Points, in no order, along strands that fork, close into loops and pass close to each other.
Points whose rows are less than 48.7 apart are linked; no others are. Some points are linked to none.
z519: -1	14	20	32	19	9	-3	6	23	2	-8	-4	-17	-13	-7	16	-6	-20	4	-40	1	9
z800: 20	-9	4	-17	9	6	6	-5	-15	-7	12	24	6	-16	-2	-8	-3	0	-5	4	23	18
z998: 10	-11	-23	-7	-9	-21	13	-11	-26	-5	21	7	28	7	-3	-16	6	3	-5	12	-7	-2
z607: 20	-15	-12	-17	14	17	19	-7	-24	-10	17	0	9	-12	-3	-9	-4	8	-3	12	18	8
z926: -26	-3	-20	17	20	-13	-1	-1	1	8	-21	-16	2	-15	-9	-5	-9	15	3	-29	-24	-7
z307: 1	-1	4	-5	-13	-19	-18	0	3	10	-11	30	13	12	5	1	-2	-12	-6	-12	-4	10
z201: 14	-13	-5	-1	19	17	32	-28	-7	-3	30	-37	11	-4	-7	-10	-18	32	2	25	-13	-6
z852: -18	-4	24	-11	-26	-21	-25	2	17	13	-7	19	-19	31	15	19	0	-7	23	21	-1	-12
z529: 13	-4	-3	15	-1	10	20	-6	0	-1	10	6	13	-1	-16	0	10	-27	-19	-6	19	-1
z470: 1	7	-33	-18	-25	-3	-3	0	-2	6	18	26	4	29	3	7	8	-31	-13	-6	16	-16
z432: 21	1	24	-11	-16	-7	-16	9	-9	0	17	26	-24	1	9	4	9	-18	6	4	23	9
z828: 6	7	34	5	-1	-10	-16	12	0	-3	9	25	-18	-3	10	2	6	-29	6	-8	18	22
z231: -23	-11	6	0	-26	-6	-4	-5	7	8	-19	6	3	12	-8	-2	-2	10	-6	28	-8	-13
z556: 6	-8	-35	-14	0	14	23	-3	-30	-13	16	-29	6	4	-7	-15	9	15	-7	28	5	-8
z908: -18	12	4	22	5	7	5	-11	34	-10	-7	-5	2	-27	4	3	-39	33	10	-4	-13	8
z963: -20	3	-2	-13	2	1	-15	6	2	-4	4	25	-2	1	-2	-22	3	-6	5	11	15	13
z384: -2	-3	1	13	-5	-14	-2	-4	6	1	-10	15	23	0	-2	-1	-2	-10	-11	-13	-9	7
z220: 30	-7	13	9	-8	7	18	-13	4	0	-4	-17	2	-24	-9	3	-18	23	-8	-1	-15	-8
z937: -4	12	6	17	39	26	13	2	16	-7	7	2	-2	-8	-14	-7	0	-23	-2	-15	25	6
z444: 25	7	-42	-30	-22	-5	-6	14	-23	7	9	-8	5	22	7	-7	13	8	-5	2	-7	-25
z139: 32	-2	13	0	-2	12	5	-1	-5	2	-13	-33	1	-19	-5	-4	-3	26	-9	2	-14	-6
z289: -27	9	24	35	-4	-2	0	3	30	4	-28	-16	-21	5	13	48	1	-5	14	-14	-9	-2
z76: -28	11	-28	-11	3	-8	-21	8	0	16	-2	11	7	26	-6	-13	14	-21	-4	-15	3	-10
z203: 22	-16	-6	-2	-4	-19	17	-13	-22	-5	8	-12	24	-9	-4	-13	0	21	-2	10	-23	-3
z312: 29	3	9	1	-15	2	1	11	-14	13	-21	-37	10	9	-1	13	20	6	-12	0	-16	-15
z543: 23	0	2	-25	-32	2	-18	0	-10	14	7	9	-25	22	6	21	21	-15	9	1	15	-14
z102: 21	17	-18	-23	-16	30	-13	31	-15	-7	-3	-15	-27	11	2	-1	22	-4	0	14	21	-5
z818: 19	17	-21	-7	-8	37	6	24	-16	-9	-5	-32	-12	8	-5	-3	23	-3	-13	12	18	-8
z287: 13	-3	-50	-35	-22	-5	1	2	-23	-3	20	9	5	16	3	-14	1	6	-5	13	2	-19
z791: 33	10	-25	-15	-19	-2	-5	19	-23	7	-1	-19	14	24	6	2	24	-1	-9	-2	-11	-19
z423: -21	-6	11	-9	-23	-9	-22	4	12	12	-11	22	-8	23	2	2	4	-3	9	22	-2	-10
z997: 35	-7	4	9	-18	-10	12	-3	-21	14	-6	-17	13	8	-6	20	17	-7	-13	-8	-14	-18
z859: 1	3	36	18	-15	9	9	-4	23	-13	-1	-1	-34	-34	6	4	-26	29	8	19	-2	0
z176: 5	-11	23	-26	-31	-21	-26	-4	11	17	4	18	-29	27	22	21	5	-1	28	20	0	-20
z123: -12	17	-28	-28	-8	-9	-20	3	11	11	12	32	5	28	10	-4	10	-29	-6	-18	6	-9
z642: -2	-3	17	20	-13	-12	-4	0	14	2	-23	10	11	-5	4	24	-8	-6	-6	-18	-15	8
z686: 12	5	9	-23	-17	-20	-27	-4	10	15	4	40	-2	21	16	12	4	-18	2	-14	0	1
z501: -33	1	-2	6	-6	-12	-18	7	11	20	-27	1	2	32	-5	12	11	-16	3	-3	-9	-11
z671: -27	-1	15	7	11	1	-11	8	16	-10	-6	8	-10	-12	-3	-18	-5	2	12	8	5	17
z612: -16	13	2	-23	15	-10	-29	15	-1	-4	7	34	-9	2	9	-25	0	-7	12	-2	13	18
z754: 24	14	-5	-35	-21	15	-27	29	-10	1	9	-7	-36	12	14	-4	19	3	14	14	12	-10
z204: -28	-3	0	-12	33	-9	-21	9	-13	2	-7	2	-26	-20	-5	-23	-5	10	19	-13	0	16
z379: 10	3	-1	15	22	24	24	-8	8	-7	16	7	13	-6	-13	-2	0	-25	-11	-9	29	2
z130: -2	-7	-34	-24	-11	-7	1	-7	-16	-5	19	22	20	13	2	-18	-2	2	-5	14	10	-1
z473: -8	4	37	29	-20	3	6	-1	31	-7	-11	-1	-29	-19	12	27	-15	13	6	6	-8	0
z624: 4	2	-16	15	-4	-15	18	-3	-10	-4	16	9	28	13	-9	-3	15	-32	-18	-11	4	-4
z602: 15	-15	-26	-13	19	25	28	-8	-27	-12	26	-26	12	-5	0	-7	0	14	-4	22	11	0
z202: -28	-7	-23	0	22	-17	-4	-6	-4	-4	0	-1	29	6	-3	-26	-5	8	4	-1	-17	14
z674: 15	-1	1	-29	-24	4	-21	14	-13	3	18	14	-37	3	9	-10	11	2	14	24	19	-10
z481: 19	-11	13	26	-17	-12	21	-12	-2	11	-6	-9	15	8	-8	26	10	-19	-16	-8	-9	-17
z771: -21	5	10	21	-1	-8	-10	9	19	2	-28	1	1	-11	5	19	-8	4	3	-24	-19	6
z525: -34	-12	0	9	-14	-4	12	-16	12	0	-16	-7	11	5	-11	-15	-7	21	-12	35	-16	-14
z694: -2	-7	25	17	-25	-11	6	-2	16	5	-26	6	5	-9	15	51	-11	8	-4	-8	-15	-1
z119: -1	4	-1	-1	57	4	3	-8	-1	-7	5	10	15	-16	4	-8	-13	-5	0	-29	5	27
z369: 18	6	23	-20	-21	-21	-28	1	4	8	18	34	-24	21	25	15	8	-26	13	-5	13	4
z180: -13	-12	-5	-2	25	10	7	-10	2	-11	10	7	21	-7	-3	-18	-11	1	0	7	11	20
z401: 0	6	35	17	-3	-13	-18	5	10	1	-4	9	-18	9	9	25	12	-35	10	-16	11	15
z80: 29	-3	4	-9	-10	18	4	3	-17	2	2	-6	-10	-10	-11	1	14	-3	-8	3	17	-1
z574: -16	-19	-2	7	-10	-11	18	-21	3	-6	-2	-11	22	-6	-9	-16	-14	24	-9	27	-20	-8
z767: 32	15	18	8	-5	13	4	10	2	2	-19	-48	13	-1	0	4	10	13	-14	-4	-22	-12
z239: 5	6	35	30	-1	3	-2	1	23	-2	-4	5	-17	-4	0	25	2	-29	4	-22	8	12
z438: 21	-1	-15	-9	-29	-11	-3	-7	-14	16	8	17	10	29	1	22	17	-29	-13	-10	9	-14
z922: 18	-1	-12	4	-17	-22	8	-5	-15	7	8	17	22	19	-3	8	15	-23	-19	-9	-2	-10
z434: 3	-13	-4	-4	-1	17	23	-21	-5	-2	6	-35	1	-9	-13	-20	-6	34	-10	33	-7	-13
z581: -23	5	14	7	34	-1	-13	16	3	-6	-4	-3	-33	-21	-2	-19	-5	6	22	-10	3	15
z651: -12	13	22	33	13	-1	-9	13	18	3	-13	-13	-38	-15	4	21	-1	-6	17	-34	-9	4
z946: 36	-2	-2	-5	7	-2	10	0	-17	-6	0	-34	19	-13	0	-12	2	27	-5	2	-22	0
z901: 8	-17	-17	1	26	18	39	-24	-13	-8	45	-25	18	2	-4	-6	-9	12	2	26	-2	-2
z91: -10	11	-5	-8	22	16	5	9	-6	-14	14	24	0	-3	0	-6	7	-29	-5	-5	35	15
z611: -4	-20	-8	1	27	11	26	-24	0	-7	26	-6	25	-4	-2	-11	-14	8	0	18	1	11
z58: -23	-6	-6	22	4	-15	15	-15	15	-9	-3	-13	30	-8	-2	-11	-23	23	0	6	-33	-1
z85: -3	-7	2	-11	-17	15	8	-7	-9	5	-13	-26	-11	-3	-13	-17	10	30	-10	35	-3	-16
z868: -13	-2	-10	-3	55	5	0	-6	-7	3	1	-9	-3	-18	-10	-12	-12	4	9	-31	-1	14
z683: -31	6	-28	-2	12	-10	-12	4	-6	5	-5	5	18	14	-10	-25	7	-9	-3	-10	-2	0
z689: 8	5	-8	-24	14	11	3	5	-18	-15	18	38	1	-6	7	-4	-3	-17	-5	4	36	18
z460: -10	14	11	2	39	13	1	15	-1	-11	11	15	-10	-12	-1	-11	7	-26	7	-9	30	16
z393: -24	-4	-16	6	31	0	-5	1	-5	10	-12	-14	-9	-10	-21	-15	0	0	2	-26	-5	0
z971: -12	12	21	20	2	12	6	-3	36	-17	-2	3	-19	-31	7	3	-34	28	16	5	-4	10
z397: -13	13	3	23	4	-1	-4	6	28	-4	-17	0	0	-28	10	15	-22	23	9	-28	-19	7
z264: -23	8	1	-17	17	-16	-34	15	-5	6	-9	16	-21	-3	0	-22	-1	0	16	-14	-3	16
z305: 6	-8	-20	-18	-17	9	5	-1	-22	3	-1	-16	2	3	-10	-16	12	20	-8	26	5	-12
z939: 18	-9	13	21	-17	-4	19	-13	6	5	-10	-8	10	-12	-8	11	-8	6	-14	0	-17	-14
z943: -17	-2	35	25	-20	-3	3	-2	23	1	-21	-1	-17	1	13	44	-3	0	6	3	-8	1
z149: -20	2	-15	22	15	-21	4	-3	10	-5	-14	-11	23	-11	4	-4	-18	17	3	-21	-33	3
z969: -8	-8	6	-7	44	10	-1	-5	2	-13	9	16	14	-15	7	-11	-15	2	6	-5	13	30
z136: 12	17	-26	-7	-11	24	6	21	-14	-9	-6	-41	7	14	-2	-11	23	6	-15	19	2	-13
z805: -6	-11	15	5	20	19	12	-20	21	-12	7	-1	1	-19	-6	-10	-32	22	9	16	2	13
z644: -33	5	9	20	-2	-10	-7	12	17	13	-37	-10	-8	4	8	41	1	4	9	-23	-19	-4

How many points has the smallest loop of links through each point below? Write none if it is on no loop.
z204 => 6
z289 => 6
z201 => 7
z312 => 7
z473 => 9
z525 => none

A fork is a point with three links, a tip a point with one. Leave the first point through the second and follow the links. Name the first fork or tip that comes.
z401 / z828 => z642
z202 / z683 => z602
z423 / z231 => z901
z926 / z149 => z176
z529 / z624 => z202
z686 / z369 => z651
z791 / z444 => z139

A piece is all that can be reached along the links. How many separate loops has the piece of each point below (a circle has one, a figure eight two, a Y none), and how many tips (points with one link)?
z607 => loops 1, tips 2
z939 => loops 1, tips 1
z859 => loops 2, tips 1
z612 => loops 1, tips 0
z674 => loops 0, tips 2

Name the points in between on the shortest way along the links from the first point to the second, in order.
z460 / z611 => z91 z689 z800 z607 z602 z901
z908 / z651 => z397 z771 z642 z384 z307 z686 z369 z432 z828 z401 z239 z519
z852 / z180 => z423 z231 z525 z574 z58 z149 z926 z393 z868 z119 z969
z312 / z791 => z767 z139 z946 z203 z998 z130 z287 z444
z305 / z438 => z556 z602 z607 z800 z689 z91 z460 z937 z379 z529 z624 z922
z859 / z686 => z473 z943 z694 z642 z384 z307
